Each row is a point on a landscape with many valleys, with its height.
From any point a ball takes the steepest step (drop divided by distance) to one of its 2 nearest points. It stops when none of these is lower. Distance is the straight distance between rows; heights are no part of it.
q_306 (h 356): [118  91 135  55 110 143 145 176  97 108 101 153 134 137 133 129 131 110
 101 160 112 181]
q_969 (h 222): [154  98 135 129  82 118 153 128  92 123 172 128 115 124 171 137 142 106
 143 113  93  53]
q_356 (h 495): [128 148 129  77 129  64 145 144 140 122 129 160 149 152 170 103 101  60
 126  98  92 132]
q_183 (h 467): [154  60  70  94 143 159 111  55 121 120 149 110 147 150 123 149 180 161
 149 156 134 160]
q_514 (h 389): [ 75 120 152 187 126  72 110 149 190 105  97 158  94 133 116 128 106 118
 196 109 109  89]
q_174 (h 420): [118 144 108  56 136 114 167  87 111  99 111  75 121 132 105 120 130 130
 100 110 136 131]
q_771 (h 618): [121 101  78 168 115 161 108 143 159 151 135 138  98 157 165 144  74 138
 182 123  78 123]
q_832 (h 363): [142 114 143 142 130 110 138 109 187  89 101 115 140 134 154 128 137 126
 197 128  83  65]
q_888 (h 491): [142  84  94 132 149 145  45 101 118 140 143 122 139 135 110 145 145 161
 160 127 142 165]
q_200 (h 302): [ 97 126 112 188 107 182 136 174 154 140 146 129 156 114 125 145  79 163
 132 145 125 113]
q_652 (h 532): [121 118 139 176 111 110 132 133 178 135 145 184 123 128 192 103 164  69
 169 125  86 112]
q_857 (h 314): [125 146 116 201 136 129 125 101 172 119 109 107 153 118 143 105 136 150
 159 125 124  72]
q_46 (h 149): [112  67 130 137 123 194 173 151  82 140 179 138 148  93  90 145 130 122
 112 152 175  96]
q_163 (h 412): [134 223 117 146 132 152 168 116  88 130 128  91  91  79 127 133 119 103
  75  76 145 120]
q_372 (h 419): [127 126 169 177 146  89 140 136 188 134  98 154  79 123 119 117 150  96
 160 143 144  74]
q_134 (h 408): [117 131  96 169 124 112 118 138 126 134 137 131  90 132 127  84 127 132
 118 105 120 130]
q_176 (h 276): [133  82 129 133  96 150 141 167  71 123 160 131 116 124 138 155 171 127
 137 166 106 109]
q_904 (h 376): [113 177 109 123 139  90  80 114 148 153 112 159 133 141 169 155  93 126
 120 120 136 176]
q_686 (h 629): [106 134  85 132 119 113 107 120 135 127 131 142 113 173 183 119  66 106
 178  64  72 114]
q_73 (h 282): [127 117 136 171 130 176 137 124 178 180 117 104 119 120 111 127 124  98
 130 104 157  91]
q_801 (h 380): [103  84 110 106 124 175 175 162 128 122  98 127 138 132 107 103 121 161
 106 161 131 162]
q_895 (h 108): [180 128 169 154 137 141  80 123 152 118 125 133 150 127 141 178 161 140
 153 166 127 118]
q_863 (h 286): [132 105 129 129 118  62 118 125 136 134 161 148 117 152 149 143 133  83
 175 104  94  71]
q_172 (h 360): [171  98  85 180 152 140  82 139 135 179 192 191 127 125 139 131 130 142
 146 127 111 118]
q_485 (h 201): [166 120 174 130 156 128  83 124 208 110 100 117 130 141 146 207 143 143
 193 151  88 107]
q_234 (h 328): [ 94 120  84 212 100 157 134 168 123 162 173 175 109 101 130 114 102 172
 112 144 120 116]
q_430 (h 413): [123 144  93 161 139  87  83  46 145 134 127 128  98 133 117 136 128 180
 121 165 143 133]
q_152 (h 323): [134 119 131 136 145 173 123 137 133 155 131  82 164 109 101 144 167  92
 122 129 185 124]
q_753 (h 243): [158 159 104 168 138 180 144 113 113 116 115 140 136 113 135 155 100 171
  89 179 155 116]
q_237 (h 488): [148 142 173 116 144 119 107 142  93 128  83 150  75 162  83 140 112 139
  83 137 159 167]
q_283 (h 459): [132 157 125 113 164 103 178 118 157  96 129 160  53 136 126 137 110 150
 133 144 172 104]
q_78 (h 324): [163 138 194  65 171 124 120 104 138 100  69  82 201 117 111 146 136 115
 117 116 152 127]
q_16 (h 444): [101 147  73  88 133 167 142 125  91 152 119  91 140 120 105 157 108 113
 100 126 171 159]
q_548 (h 606): [127 101 136 202 114 183  87 141 196 158 135 148 124 119 152 151 110 153
 185 155  78 121]
q_113 (h 306): [141 193 152  66 134 107 171 136  95  94 146 148  80 159 155 137  97 127
 152 122 129 138]
q_251 (h 361): [ 78 130 162  85 129  81 148 156 138 106  97 112 102 145  99 130 133 132
 126 137 134 143]
q_257 (h 134): [113  95 113 144 133 198 130 102  60 109 133 140 166  99  72 138 161 151
  98 152 180 181]
q_108 (h 441): [110 114 134 200 131  74 127 114 183 104 117 184 166 132 159 112  92  83
 170  87  72  71]
q_544 (h 479): [129 143 152  35 146  55 148 152 136 105 125 129 152 157 128  84 108 125
 163  87 108 142]
q_827 (h 44): [134 118 147 140 129 145 130 143  37  88 134 122 175  89  88 146 144 129
 100 169 146 143]
q_846 (h 443): [141 121 146 169 140 128 158 165 162 113 126 167  61 133 122 144 119 160
 154 165 130  88]
q_14 (h 216): [ 99  61 111 146 117 154 141 171 126 148 198 132 138  89 100 155 150 131
 151 171 122  75]
q_632 (h 466): [ 92 160 134 122 107 111 132  97 108 138 132 128  94 117 130 148 194 120
  98 157 174 143]
q_742 (h 288): [182 153 161  82 168  87 144 110 147 128 112 123 155 139 135 131 113 105
 113 102 141 117]
q_160 (h 319): [153  83  92 143 110 116  89 137 109 144 179 164 108 130 154 180 143 124
 140 157  87 103]
q_584 (h 425): [117 210 119 154 142 174 187 138 131 141 127 119 127 102 156  75 103 103
 104  87 123 138]
q_287 (h 358): [105 101 130 150 124  43 104 125 166 124 139 176  81 138  97  85 103 122
 157 104  82 115]
q_930 (h 589): [102  74 135 205 103 200  75 171 168 171 133 120 174 130 109 108 124 149
 170 137 101 129]
q_336 (h 431): [ 89 137  74  93 134 133 112 125 109 164 170 129 126 125 135 145 128  76
 101 106 147 129]
q_491 (h 477): [128 129 139 144 135 136 134 124 140 154 107 144  61 136 105 144 151 120
  95 137 183 143]
q_528 (h 456): [125 105 184  19 138  69 111 119  97 110  98 102 152 186  92 125 106 137
 169  79 121 156]
q_419 (h 511): [114 150 134 139 141  82 149 113 157 110 140 160 122 132 188  69 119  89
 155  91  88 138]
q_310 (h 440): [144 154 117 143 101 169 165 179 124 132 151 122 118 117 159  54  90 100
  98  64  97 144]
q_150 (h 359): [129 110 103 149 126 154 107 158  86 143 166 109 178  91  95 113 143  98
 100 103 159 145]
q_592 (h 501): [151 119 179  74 107  86 103 101  38 110 109 132  95 170 100 163 114 140
  98 139 129 170]
q_737 (h 362): [123 135  62 160 143 106  79 120 138 175 147 158 145 128 142 147  74 123
  99 112 142 127]
q_407 (h 200): [116 115 134 118 118 180 199 154 105 152 152 117 122  94  97 125 120  95
  48 128 156  97]
q_494 (h 318): [124 117 160 119 107 171 142 131 135 106  74  89 116 151 123 163 139 164
 154 179 141 117]
q_35 (h 275): [128 197 105 176 118 124 146 100 142 113 132 118 141 111 155 155 109 149
 134 155 151  87]
q_510 (h 202): [142 133 123 156 161 196 135 107  67 118 136 107 132  94 108 103 182 147
 134 115 177 173]
q_830 (h 398): [147 190 155  98 122  78  81 126  74 109 128 115 155 128 115 128 113 132
  79  96 123 174]
q_86 (h 377): [185 175 185  88 137  92 140 120  88  96 127 128 196 106 115  95 127 138
  78 138 119 153]
q_847 (h 251): [161 177 129  81 173  88 156 103 147 106 140 138  93 135 136  77 127 131
 117  87 135 154]
q_859 (h 353): [171 125 158  87 164 129 155 134 131  94  98 124 224  77 111 110 132 124
  83 133 159 142]
q_791 (h 430): [ 95 115  94 126 135 105 106 164 139 136 129  90 152 133 111  89 115 134
 154  90 132 151]
q_21 (h 414): [130 124  74 110 121 124 134 163 151 141 193 169 140 106 160 140 156  80
 142 120 128 119]
q_126 (h 273): [ 95 126 107 157 105 208 202 169 143 165 133  96 151  94 133 126  76 142
 137 130 153  92]
q_8 (h 427): [123 127  65 135 165 134 105  80 165 165 136 117 106 120 134 140 147 150
 120 128 162 128]
q_94 (h 296): [143 112 179 111 125 167 146  98  77  93  90  91  89 127  84  98 200 132
 111 128 153 174]
q_396 (h 400): [113 214 120 124 152 127 162 120  73 112 156 122  99  85 124 130 142 104
 127 117 188 141]
q_952 (h 198): [199 151 170 141 133 158 128 126 120 103 112 132 132 128 153 130 132 145
  94 172 143 134]
q_361 (h 239): [126 127 127 138 116 200 163 167 141 165 137 101 169 112 122  95  68 105
  67 100 129  94]
q_849 (h 387): [ 90 144 146  87  97  97  99 133 154 110  78 104 172 163 177 107 128 163
 158 110  81 150]
q_732 (h 357): [125 130 167 112  76 138 122 124 145 129  76  98 120 163 156 113 149 149
 132 135  90 128]
q_545 (h 393): [122 152  95 107 132 107  99 141 155 145 163 165 154 137 197 150 137 106
 140 147 104 164]
q_277 (h 399): [106 114 126 139 122  76 123  90 157 127  82 129 101 121  94 112 125 167
 115 169 133 113]
q_238 (h 379): [105 135 175 123 116  57  93 126 111 108  92 123 128 141  69 138 146 141
 108 164 135 140]
q_788 (h 406): [121 122 157 117 131  48 126 119 198  94 126 160 177 128 155 128 123  94
 183 122  51  64]
q_547 (h 384): [132 107 124 171 135 104 117 136 177 125  94 165  50 146 120  63 126 144
 149 105 103 136]
q_960 (h 331): [102 123 177  82 113 134 143 151  87  75  82  85 122 129  99 120 161 130
 126 130 147 186]
q_59 (h 241): [168  95 142 135 133 157 146 116 142 184 139 115 118 123 102 132 139  93
  56 113 156  85]
q_769 (h 326): [ 99 114 142 107  95  40 101 126 110 135 140 142 101 164 128 119 120 118
 147 115  85 127]
q_415 (h 445): [125 103  88  90 120 129 125  57 139 141 153  86 103 148 133 116 181 157
 134 145 144 121]
q_95 (h 332): [129 126 139  43 131 121 170 162  78  89 155 144 102 141 143 161 124 111
 126 156 138 159]
q_179 (h 397): [126 155 170  99 132  43  75  92 115 147 114 146 136 158  97 143 113 120
  70 132 134 160]
q_638 (h 478): [127  67  81 135 157 178  80 143 174 148 124 100 168 130  91 143 123 180
 153 131 136 140]
q_838 (h 280): [131 191 153  48 136  64 178  92 104 118 149 157 108 138 150 105 117 112
  92 107 102 127]
q_891 (h 453): [ 93  70 103 121 145 118 105 163 128 108 108 107 167 127  62 120 115 175
 158 121 129 122]
q_478 (h 270): [113 107 137 104 116 139  89 115 156 124  83  87 136 173 141 201 147 170
 187 161  93 120]
q_268 (h 253): [155 158 147 129 122 195 148 109  65 109 112  71 120 117 120  76 150 155
 108 108 135 162]
q_826 (h 345): [ 87 123  48 154  99 149 132 156 129 180 145 153 115 110 147 130  82 129
  89 136 142 142]
q_473 (h 401): [178 129  93 189 153 127 113 121 151 116 166 185 109 140 186 119 133 131
 182 110  81 110]
q_875 (h 402): [138 104 104  61 134 180 205 106 109 120 110  93 112 133 111 103 126 150
 116 134 145 142]
q_984 (h 570): [146 109 167 201  84 161  74 140 151 150 125 109 191 111 128 123 144 140
 126 139 115 117]
q_706 (h 382): [115 190 128 166 134 139 121 167  99 122 140 118 149  88 112 116 143  93
 119 109 167 146]
q_254 (h 130): [187 122 153 121 109 181 146 126  56 107 142 134 136  96 130 164 132 121
  72 156 146 127]
q_583 (h 552): [107 100 135 199  84 110  81 142 160 162 159 135 150 115 154 116 168 105
 143 138  92 116]
q_461 (h 436): [134 139 151  43 136  97 123  81  96 133  92  70 112 163 119 135 107 127
 137  78 119 131]
q_246 (h 455): [122 160  99 106 120 171 157  90  89 141 108 114 100 134 139 164 157 121
  75 160 170 181]

For each start below, name the point where the ball stops.
q_791 => q_969
q_771 => q_847
q_686 => q_847
q_888 => q_827
q_592 => q_827
q_246 => q_46
q_584 => q_46
